Each row is a point on a tangle of strands that fork and nearly touch. The rows are in no order.
In the rows, zero is written as 128.
Points whose rows are less than 77.9 apart are linked; no others are. Some points are linked to none.
kep: [120 142 137 135 128 162  85 139  92 143 157  52 128 104  84  69 112 114
 160 113  83]
Bibo: [152 145 119 161 111 137 101 111 121 183 151 102 123 134 100 120 119 103
 180 102  62]
Bet: [146 150 112 133 125  78 113 148 170 189 121 227  78 146 166 162 136  78
 144 130 141]
tukol: [138 100 141 124 155  85 103 160 145 147 125 191  92 125 186 153 130  96
 125 129 173]
sene: [146 154 105 158 127 153 151 120 144 113 142 149 159 109  93 129 101 160
 165 121 149]
duk: [112 128 141 131 136 146  97 130  80 112 159  45 124 108 103  83 121 101
 126 108  61]
vado: [123  97 147 123 142 126  93 135  91 131 144  54 126 111 122  95 121 108
 121 110  60]
tive: [127  92 113 132  91  95 131 131 125 161 136  95  91 137 179 128 111 108
  87 106  57]
Nenet: [110 141 155  98 138 173 132 145 124 112  77 158 140 129  78 121 163 172
 154 179 200]
sofat: [140 103 113 141  99  96 144 113 137 113 187 127  82 139 207 140  90 120
  67 100 135]
taf: [117 115 147 128 158 120 120 128 104 125 167 127 100 120 196 147 146 135
 129 113 182]
dos: [158 180 107 187 104 155 126  87 116 127 178  99 125 127  92 108  99  94
 162  97  68]
dilo: [108 161 142  94 127 177 148 129 123 110  93 124 155 132  77 124 168 193
 146 164 178]
Fali: [118 156 141 146 151 173 140 121 101 118 144 145 121  89 140 135 147 153
 191 120 217]
Susur: [143 158  96 163 113 171 163  95 131  54 143 112 152  92  91  97  76 150
 128 110 128]
barim: [113  83 140 114 126 104 111 138 101 145 128  59 106 133 150 110 135 108
  89 115  53]
gub: [162  97 102 149  98  78 144 118 142 141 160 130  93 134 178 138  87 111
  81  95 100]
kitod: [165 161  99 151 125 114 125 116 164 190 145 184 123 162 136 166 133 110
 170 115 113]
nudo: [140 151  75 151  68 116 127  95 157 230 117 159 102 184 184 149 138  91
 135 103  77]
lugus: [109  97 139 119 166 112 125 108 111  69 152  75 152 136 148 123 122 125
  78 119 111]
gul: [ 99 117  92 122  52 107 155 122 144 168 147 131  90 161 204 139 120 117
  87 118  99]
Gisos: [115  96 131 129 100 100 133 120 129 110 184 119  73 129 219 138 105 122
  73  98 165]
rugis: [122 101 163  81 172 131 116 131 121 104  83 135 165 135  94 123 156 148
 123 180 170]
fop: [119 106 152 108 170 114 114 135 118 130 140 138 119 130 175 148 153 134
 122 136 177]
gizal: [143 126 130 106 131 110 114 148 150 191  94 184  97 165 134 160 160  99
 137 162  86]
gesir: [103  97 137 101 180 132 127 102 121  67 126  87 182 119 133 107 127 145
 111 140 177]
gika: [117 158 139 119 155 157 132 126 112 128 155 142 132 121 135 145 154 157
 165 138 182]
kiru: [159 177 106 174 125 145 158  86 110  65 194 125 123 117 116 120  82 108
 116 115 104]
Pida: [155 118 138 138 144  99 105 153 149 163  96 171 128 125 100 145 124  90
 149 140  85]
revur: [135  72 163  96 169 100  97 147 128 134  82 134 141 135 115 135 146 109
 106 162  96]
petir: [152 171  86 182  89 172 164 101 141  85 139 120 145  96  74  98  74 152
 157 105 122]
sibop: [118 123 158  97 122 166 130 139 110 118  43 112 160 139  31 102 167 175
 127 178 135]
niz: [ 97 127 120 103 103 107 137 132 125 134 168 110  84 158 198 151 144 131
  83 122 113]
Kan: [140 109 113 127 101  78 116 155 154 205  82 176  92 148 153 140 137  72
 120 130  71]
tonod: [ 96 126 161  76 157 105 122 120  99 107 147  86 124 150 166 143 172 143
  85 135 157]
monom: [ 96 155 167  74 148 111 121 118  82 121 155  91  97 152 165 151 188 147
  96 135 172]
dodi: [142  87 133 134 167 118 118 136 152  98  89 149 181 105 100 118  99 117
 136 142 145]
lofi: [113 132 167  63 150 132 124 112  87 109 102  82 160 152  74 128 176 169
 106 160 121]
per: [125 129 154 126 144 137 111 156 153 118  60 183 149 117  64 120 130 130
 155 178 132]
kolo: [130  80 150  91 157  97 113 151 126 143 100 134 125 146 147 148 152 122
  97 152 101]
Pugal: [153 145 126 160 121 146 118 135 143 167 112 147 155 124  70 131 122 123
 186 129  94]
Gafo: [137 140 128 157 112 165  86 139 113 158 146  76 134  92  68  66  94 121
 178 108 101]
Koge: [171 104  94 162  78  76 135 117 145 177 144 131  91 138 160 130  89  93
  96  84  78]
Lovoz: [146 183 103 186  94 175 135  98 143 157 139 122 154 137  70 118 113 139
 196 111  94]
rad: [111 154 131 144 128 156 120 123  81  89 168  61 122 125  98 102 127  87
 123 112  57]
rus: [166 139 102 151 123 105 126 123 151 181 142 157 120 145 129 158 121 105
 151 111  92]
Pese: [135 137 110 152 120 153 138 158 180  93  66 184 160  95  87 110  98 148
 156 135 193]
sisut: [177 124 109 164 125 103 123 122 139 169 142 142 132 116 108 138 101 103
 151  97  83]
dunas: [119 131 138 138 166 135 127 112  97  90 178 119 115 107 175 131 127 138
 131 108 195]
doveg: [113  68 141  95 115  91 117 139 119 154 105  79 114 141 165 125 138 115
  72 123  64]
Nofe: [134 132 129 126 136  90 111 160 153 177 123 210  74 138 180 163 144  93
 141 140 160]
zap: [112 143 171  81 161 127 121 124  81 139 140 119 105 139 146 149 190 154
 133 148 188]
Dimed: [170 116  84 160  79  74 135 123 160 207 123 169  92 143 159 145 112  78
 110  87  93]
tun: [116 131 164  73 139 152 134 120  94 114  76  96 162 144  53 116 173 180
 121 170 136]
mutun: [101 186 112 135 121 174 157 111 112  58 162 100 154 123  92 119 128 134
 132 126 106]
gar: [153 112 129 131 131  86 101 157 150 194  92 162 102 132 119 139 130  74
 142 128  68]
Nisat: [170 173 105 179 116 136 139  85 120 104 186 119 124 121 106 121  87 109
 144 105  80]
kek: [110  94 150  94 156 105 120 119 110 111 131  70 141 145 146 133 151 131
  78 131  92]
ket: [ 74 117 104 108  34 114 159 127 133 145 162 129  77 147 217 133 120 124
  75 120 134]
ped: [102 140 136 119 115 175 145 128 121  93  82  75 169 113  65  95 143 176
 136 141 118]
tad: [140 124 110 165 110 155 140 157 181  94  51 153 163  96  72  98  97 150
 151 127 163]
Kore: [ 90  92 112  96  63  96 149 139 137 170 123 119  96 157 202 138 132 130
  72 128  96]
zapek: [105 104 155  79 179 111 116 108 105  88 125  80 160 141 142 124 156 144
  92 143 160]
Pamud: [113 106 149  91 180 141 121 120 122  96 104 122 177 123 116 119 148 152
 125 157 185]
Vatiz: [103  79 129  92  88  95 137 150 125 179  92 113 100 155 177 135 148 121
  74 138  78]
Lon: [149 120 123 166 120 139 129 152 157 123  72 148 171  91  59 105  94 131
 165 126 125]
lig: [115 149 144 131 120 163 129 161 160 112  45 186 144 123  61 109 139 152
 150 186 166]
kufes: [134 101 120 128 157 147 133 128 152  83  98 142 179 100 111 112 102 147
 143 134 185]
kame: [115 137 137 119 133 171 134 155 154 100  61 166 152 114  84 114 140 166
 153 172 196]
meku: [111 121 162  78 153 118 120 118  91 122 115  72 143 146 105 135 172 145
  99 147  86]
gugik: [152 133 120 149 144 128 134 132 143 128 133 154 160 114 104 138 106 141
 154 119 127]
Nuve: [150 108  93 145  81  69 125 146 157 220  96 172  91 139 154 134 118  66
 113 103  77]
pona: [124 121 125 133 157 125 137 110 115  74 170  99 152 120 143 127 107 135
 103 116 121]
guvek: [145 113 131 131 168 110 117 144 140 123 137 172 141 115 146 151 114 126
 140 127 173]
Reta: [ 90 198 137  97 111 183 158 119 116  96 116 102 149 137  78 121 170 192
 144 151 162]
kora: [140  73 148 115 173 101 104 146 139 115  94 141 161 119 116 130 121 107
 118 148 116]
katob: [167 167 106 182 100 147  98  95 119 173 173  95 117 118  87  91  98  94
 182  88  83]
pup: [142 136 111 148 142 147 149 102 120  64 159 113 157 103 111 116  85 145
 123 114 130]
lin: [138 170 111 153 138 146 151  99 104  54 205 125 119 122 142 126  95 113
 103 115 136]
kov: [ 89 197 129 115 122 175 155 110 110  88 147  98 152 140  84 127 163 161
 144 144 121]
Safol: [132 146 121 144 133 166 138 148 157 102  96 179 153  94 108 119 112 158
 173 134 217]
Ramo: [109 170 120 146 130 156 147 111  96  62 178  91 136 133 109 125 126  95
 110 118  79]
gid: [161 159 104 141 126  97 118 131 173 194 133 213 101 157 148 173 139  87
 157 123 132]
peto: [131 140 126 144 150 162 138 132 125 107 133 162 140  88 128 127 119 154
 179 124 219]
nul: [115 101 120 114 156 159 137 111 141  66  99 101 187 108 113  98 110 159
 132 139 184]
tezig: [ 61 116 131  92  54 117 147 132 115 161 152 120  64 142 223 136 152 132
  90 121 166]
fados: [128  78 146 103 167  98 113 141 133 126 126 132 135 139 169 147 135 127
  96 138 145]
zuk: [156 143 118 177 110 132 124 146 162 152  91 160 160 103  49 117 103 121
 185 118 121]
Zag: [124 153 123 148 156 142 142 102  98  62 201 119 117 110 162 126 109 132
 118 110 174]
geso: [119  77 140 105 128  85 114 160 146 154 114 163  89 135 204 147 135 110
  89 130 163]
bofib: [171 108 117 156 145 105 124 129 139 135 140 144 143 111 109 139  91 118
 136 105 102]
nin: [143 129 146 133 149 123 112 154 151 140  90 178 145 121  86 139 128 117
 161 156 111]
tema: [115 123 150 118 107 181 135 149 119 122  44  91 160 121  46  88 152 177
 141 158 121]
dusib: [111  76 136 113 126  95 119 136 133 131 153 128  88 136 218 146 121 125
  82 112 172]
vifen: [119 140 165 107 165 145 118 136  94 142 133 148 109 124 140 150 180 147
 165 149 199]
kolu: [127 159 113 138 133 126 140 112 118 119 204 131  96 147 179 154 130 131
 123 113 136]
sivez: [148 166  94 174  97 166 164 117 152 111 127 133 158 106  81 116  90 165
 170 112 134]
mebib: [111 130 113 122 105 111 138 125 123 142 156 101 101 157 176 147 138 121
  93 114  71]
Dida: [ 83 124 137  88  97 108 137 135 116 154 154 112  76 156 209 147 167 137
  85 129 152]

Follow the links from the first point to the second, and from the first to the third. Name the last point that the two ways share.
tezig / lig / Gafo => duk
Nisat / tonod / rugis => gesir
Nenet / niz / Gafo => duk

Name the points in between on the shortest way along the links from the first point to the second, in order.
lofi / Susur => meku kek lugus pona pup
katob / dodi => dos Nisat kiru lin Zag dunas taf fop fados kolo revur kora
kek / Nofe => lugus pona pup Susur petir sivez sene gugik bofib sisut rus kitod gid Bet
Kan / duk => gar Pida nin per lig kame Nenet dilo Reta kov mutun Ramo rad
Nofe / gar => tukol geso dusib Gisos sofat gub Koge Dimed Nuve Kan
fop / vifen => fados kolo revur kora dodi kufes nul gesir zapek tonod monom zap
